Each row is a point on a tangle of strands that fork, close into loops and nearly touch. The rows are in no order.
Two points are linked if the straight distance between their rows is under 55.7. Some points are linked to none.
(588): [ -1   3  28  -6   1 -16 -22 -15 -20  17  -5  18  -9  10   3   2 -32  -7
 -10  10  21 -15]
(531): [  7 -13  -3   2   9   2  13   9  11  -8 -10  -2  31 -16   4  15  29  -6
  11 -13 -11 -28]
(104): [-15   5   6 -25 -25  17  14 -16  -9  -8 -21   2  -4 -10 -17  18   0 -10
   0   0  17  16]
(348): [-18  -9  10 -16 -23  12 -15  -8   1  29  -9   6 -23  13 -12 -13  -6   9
   3  -7 -12   0]
(709): [  6 -10  15  -4  -3  12 -10  -8   1  19 -21  -8 -17   6 -10 -14  19  13
   2  -8  -7  11]
(250): [-19 -14 -24  12  10  -4  22  19  15 -12 -13 -15  -3  12  12 -26 -10  13
  17   7   6   1]
(245): [-14 -26 -12  -2  12   7  22  31   7  -8  -6  17  -5 -10  26 -12  -4  -3
 -39  13 -10  -3]
(722): [-15  -3  13  -8 -28  13  15  -8 -10  -1  -1  -2  -9 -17  -3  10  -3  11
 -11  23  12  35]
(847): [ -9   5   3   9 -13 -19  27 -17   0   5  -6 -15  -9  -2   3  -2  25   4
  -7 -30 -11  -3]
(233): [ -1   5  13  -6  -7   0   4 -23 -16   9 -15   4 -36  -7  -2  -2   1  -3
 -30  -5   3  19]
(771): [ 51  -5 -21  34   2 -18   4   4  11 -32   7 -12   8  -1 -18  -6  15 -14
  23 -39   2 -13]
(514): [ -3   5  11   0   1 -17   9 -31 -20   9 -32  -2  -5 -17 -13  13  14   2
 -29  -7   3  11]
(142): [ -5   7  -9  19  18  -5   2  20   4 -22  22 -13   4 -13  15 -13  12 -24
   8  -9 -14   4]
(173): [  0  -4  19 -13 -22   8  14  -8 -19  13  13   5 -10   4 -20  -2 -16  12
 -10  32  23  14]
(727): [ 25   9   5   4  28  10 -29  -6   8  -3  11   1   0 -19   0  14  31  -8
  -2 -21 -21   6]
(221): [  8  44  -4 -22   0   3   6 -27  13   4   2  -4   3  20   6  12   5  -2
 -31 -23   7  -7]
(325): [-23  -3 -10   2  17 -11 -26  13 -34  12   6  20   3  -8 -10  11 -21   3
   2  21  -8  10]
(220): [  9  12   3  12  16  -1 -22 -12   0 -18   2  -7   6 -28   7  13  41 -14
   4 -39 -31  -7]
(544): [-10  -8   2   6  -1  -6 -23  -2 -14   6   9  18 -14  17  -4 -23 -35   5
 -11   8  13  -7]
(800): [ 14 -13 -19   3  -9  -7  11   0  17  -9  -6 -19  24  14   5  13   9   8
  31  -6  15   0]
(731): [ 14   4  10  16  20 -16 -17   4  12   2  31  -6   0  12  11   1   2   2
   7  -5  -4  -5]
(205): [-21   2 -21   1   6 -15  -7  13 -18  -1  12   9  23 -23  -7  16  -7 -17
  -1  16  -2  -1]
(471): [  6   6  11  16   9 -15   1  -8  -1   3  13 -11 -11  29   9  -7 -11  -1
   5   8  10  -8]
(389): [-22 -13  29 -19  -1  16 -16   8 -12  13  -3  26   2   9  13  -7 -40  15
  -3  31  22  18]
(929): [-14  19   8  -2   2 -13   6   5   1  -1  -8   1   0  10   8  -5 -23   1
  -7  11   3 -16]
(210): [ -6  -8  -3  13 -24  -1  27  18  -6 -13  16  -6  -1 -24  13 -15  17  -8
  -5   1   1  -5]
(143): [ 31  -2 -12  20   3 -14  11 -17  -1 -20   5 -26  -2   0 -17  -6  15  -8
   2 -37  -9 -15]
(857): [ -2  25  29 -13 -17 -11  -3 -22 -10  34 -18  -5 -19  14 -15  -8 -10  27
 -24  -7   2  15]
(403): [ 24  -7  25   4  13   0 -10   7   2   9  27  -8  -1  15  14   6   1  19
  -9  18  -1  14]
(834): [ -7 -17  16 -10  -6  30 -27  13 -17   0  15  15 -13  -4  -3 -17 -18  -3
   7  15  -5  16]
(653): [  8  28  -8 -22  -8   2  -5 -26  22   3   7  -6 -15  28   2   2  -3   4
  -3 -30   5  -5]
(168): [  4  -5 -17   8  18   2  -9  -3  34 -27 -21  -6 -20   9  30  -2  -4 -17
  11  -3   0  -1]
(540): [ 34 -11 -29  11  -8   7   9  13  23 -23  -8 -20  19   0 -22   2   7  -7
  40 -11   4   1]
(418): [ -2  -7  -4  10  12   4   3  19 -19   7  31   9   9  -1 -12 -21  -9   5
 -24  18   6  -1]
(564): [ 39   2 -25   8   4  11  -2  14  28 -33   2 -19   9  -8 -28   6   8 -21
  15 -17 -13   1]
(768): [-23   3   5 -27  -5  16   8  13   8  15 -23  11  -7  -3 -19  -3   1   5
 -20  16  -7   1]
(769): [  3  -6  14  10  26   6  -9  13   1  -4  30  -6   5 -10  25  -3  11  15
 -16  12 -10  21]
(213): [  2  15  -2  13   4  -8 -12  -6   6 -19  12 -12  -2 -16   9  -4  14 -22
  18 -32  -7  -1]
(195): [ -5  26   2  -7 -10   0  -1  -6  10  -7  13   0  30 -16  13  13  18 -10
  14  -5   5  -1]
(645): [ -1  -5 -36  25  26  -7 -10  32 -17 -13  -2  14  15  -1   3 -16 -24 -12
  32   5  14   2]
(263): [  1  10   5 -25  -8 -10   1 -10  12  11 -23   1 -13  24   0  38 -18  15
  -4  15  -1  -9]
(275): [  7   3 -12   7   2  -1   5  27  -9  -4  36  -7   2  -7 -22  -8   3  -8
  -8   5 -10 -16]
(324): [  6   8 -13 -16 -10   4  16  -2  11 -14   7  -8  34 -19  -1  14  21  -9
  -4 -13  -1 -19]
(911): [  2 -11  18   3   3   7 -19  10 -24  12  34  20   5  16 -12 -18 -26   4
 -15  27  16  -4]
(715): [-10  18  21 -23 -11  -2  -1 -24 -11  29 -25   7  -2  11 -33   5   2  15
 -16  -5   4  -7]
(329): [  9 -47 -11  20  -5   5  26   5   4  -8 -14  -8  10  -7  14   3  12   0
  15   3  12  11]
(448): [-34   3   8 -14   1  28   4  24  -1  19  -7  19 -12  -8  -3 -27  -7   7
 -25  19 -12   3]
(444): [  1   7  -5  -1 -13 -21  25 -37 -17   0 -18 -12   0 -14 -19  15  18   6
  -8 -34  -3   6]
(746): [ -5   5  11  13   2 -23  -7 -19   2  -3  -9 -18 -10   9   8   3   1  -4
  14 -10   9   6]
(14): [-14   3  32 -18 -20   3   3 -16 -10  24  -4   4  15  -1 -14   5   0  17
  -9   7   1  -6]
(2): [  3   8  25  -1  -7 -16   3 -22  -6   9  -9  -1 -31  16  -4   3 -10  18
 -21   8  -6  22]
(840): [  1  10  -8 -18 -18   9 -20 -14  17  14   8   8 -27  17  -4   0  -2   2
  12 -16 -14  -3]
(822): [ 23  11  12   1   2   1 -20 -21  -3   1  24  -4  -1  -4   1  17  17  -1
  -4 -30  -6  10]
(470): [ 37  12 -12   8  13   3  -9  -5   8 -28  11 -16  26 -25  -7  20  15 -18
  18 -19  -6   3]
(141): [-26  -7   1 -11   9  -7 -25  10 -14   7   0  20  18  10   0   8 -41   5
  21  21   0  -8]
(149): [-15  -5  -8  24  18 -22  18  19  -5   7 -16 -10   9  -1   0 -17  -5  10
   6  10   8  -3]
(436): [-19   4 -16 -16  -5  -1  10  -1  -8   1 -21  -1  -4  -4 -20   4  -4  -1
  -2  10   8   7]
(376): [ -3  -7  11  -8 -21  28  -3   9  -3   4  26   1  -3   1  -9  -3  -9   5
  10  26   8   8]
(112): [ 10  12 -16  10 -15  -3  17 -14 -12   0   3 -13 -15   5 -13 -10  15  -3
   0 -17  -3  -9]
(408): [ 28 -36 -10  23  -1   8  13  14   9 -24  -6   0   2   0  17 -13  14  -9
  19  -3  14  -9]
(648): [  7  14  11  -8 -12 -12  17 -14   9  10 -10 -12 -10  29 -13  20  -7  24
 -14   8   1   9]
(240): [ -1   0 -25  11  12  -7   7  30 -17 -18  27  -4  21 -10 -14   8 -12 -21
  -2  22 -10  -3]
(906): [ 10  -5  -7   0  -5  -2  13  -2  18  10  -3  -1  13   7   3   9  18   9
  26  -4  -2 -23]
(434): [ -7  15  -7  -4  -8  -7  -4 -20 -13  17  -5   1  -1  -1 -28   3   7  -1
   5  -7  -3  -8]
(670): [  6   1   7 -22   3   3  -1  -7  11 -11  -3   2  -2  21  11  28 -25  -9
   2  20   4   2]
(492): [-10  -2   4  19   5  -5 -12 -17   0  11  -8  -7 -18  -2   3  -7  13  13
  13 -14   0  23]
(576): [-25  16  24 -21 -15  18  12  -7  10  12 -19 -13  -1 -17   6   3  27   9
   0  -6 -15   7]
(893): [ -6  14  47 -18 -16 -15  -3 -17 -16  22  -8   8  11  10   1   0 -22  11
 -11  11  11 -18]
(366): [-21  -7   9  -5  -8  43 -10  16  -7   0   4  18 -17 -20   8 -26   2  -3
  -3   8  -5   9]
(211): [ 23  -1   3   5  -9   9 -11  -7  13 -13   8   3  20 -20   6  22  17  -7
  28 -12  -1   4]
(243): [-12 -28   7   5   7  10  21  29  -6   8  -6  15  -1  -4  29  -4  -2   6
 -11  27  -5 -15]
(271): [ -7 -23  -2  -1  16   4  11  22   3   6  -9  10  21 -16  14   7  10  -7
  -3  16  -3 -31]
(780): [  1  31  10 -12   0  -2  13  -8  14 -11  -1   3  -1  11  18   8  -1  -8
 -14   0   4 -22]
(900): [-11 -14 -34  13  -4  -1  -6  16   2   3   0   5 -13   5   6 -30 -18   4
  18   5   5  -4]
(251): [-14 -14  15 -14  18  15 -26  28 -15   7  -3  29  21  10  23   4 -38   9
   9  32   6   1]
(773): [  7 -13 -13  -8   4   3  -6  -5  23  15   2   2 -17   8   0   6   8   7
  -6 -11 -30  -8]
(583): [  3   4 -22  -9   9  -6   0 -18  31 -21 -19   7  -4   9  17   5   1 -12
 -15 -13   5  13]
(456): [-15  -5 -24  23  29 -17 -12  16  -9  -7 -15   3  11  -3   6 -13  -5 -14
   7   4  -1  -9]
(293): [-13  -7 -34   5  14  -2 -24  11 -11  15   5  19   3  10  -9 -26 -22   6
  -1  11  13   7]
(757): [ 46 -17   0  36   1  -5   0   8   8 -23   9 -12  13  -4   2  -8  21 -11
  18 -15   6 -12]
(433): [ -2 -11 -14  23  18   1  -5  27   7  -4  31   6  -3  -7  24 -14   3  -2
  -6   0 -18   8]
(516): [-20  18  15 -22 -26  15  30 -10  -1   3 -35  -8  -4  -6  -4  14  18  -7
   7  -3   6  -1]
(82): [  7  -3 -16  -9   1  -5   5  -7  14 -13   6  -6  -2   3  11  14  -8  -9
  -9   6   2  13]

A tip is a point with one link. Name the tips that can be reached along the links from each point below, in the order of the rows.
(433) -> (822), (773)
(141) -> (389), (168), (645), (329), (576)
(470) -> (245)

A fork is a point with three links, a tip a point with one. Leave the first point through the second and follow the links. Name the first fork or tip that comes.
(389) / (251) -> (544)
(822) / (727) -> (471)
(471) / (731) -> (822)

A piece is two or more points that can be reached from each other along the links. Count, over all rows, the pieces, the separate loops (a circle has one, a figure eight two, a Y none), the forks (points with three links) and the tips (points with one).
pieces -> 3
loops -> 4
forks -> 10
tips -> 8
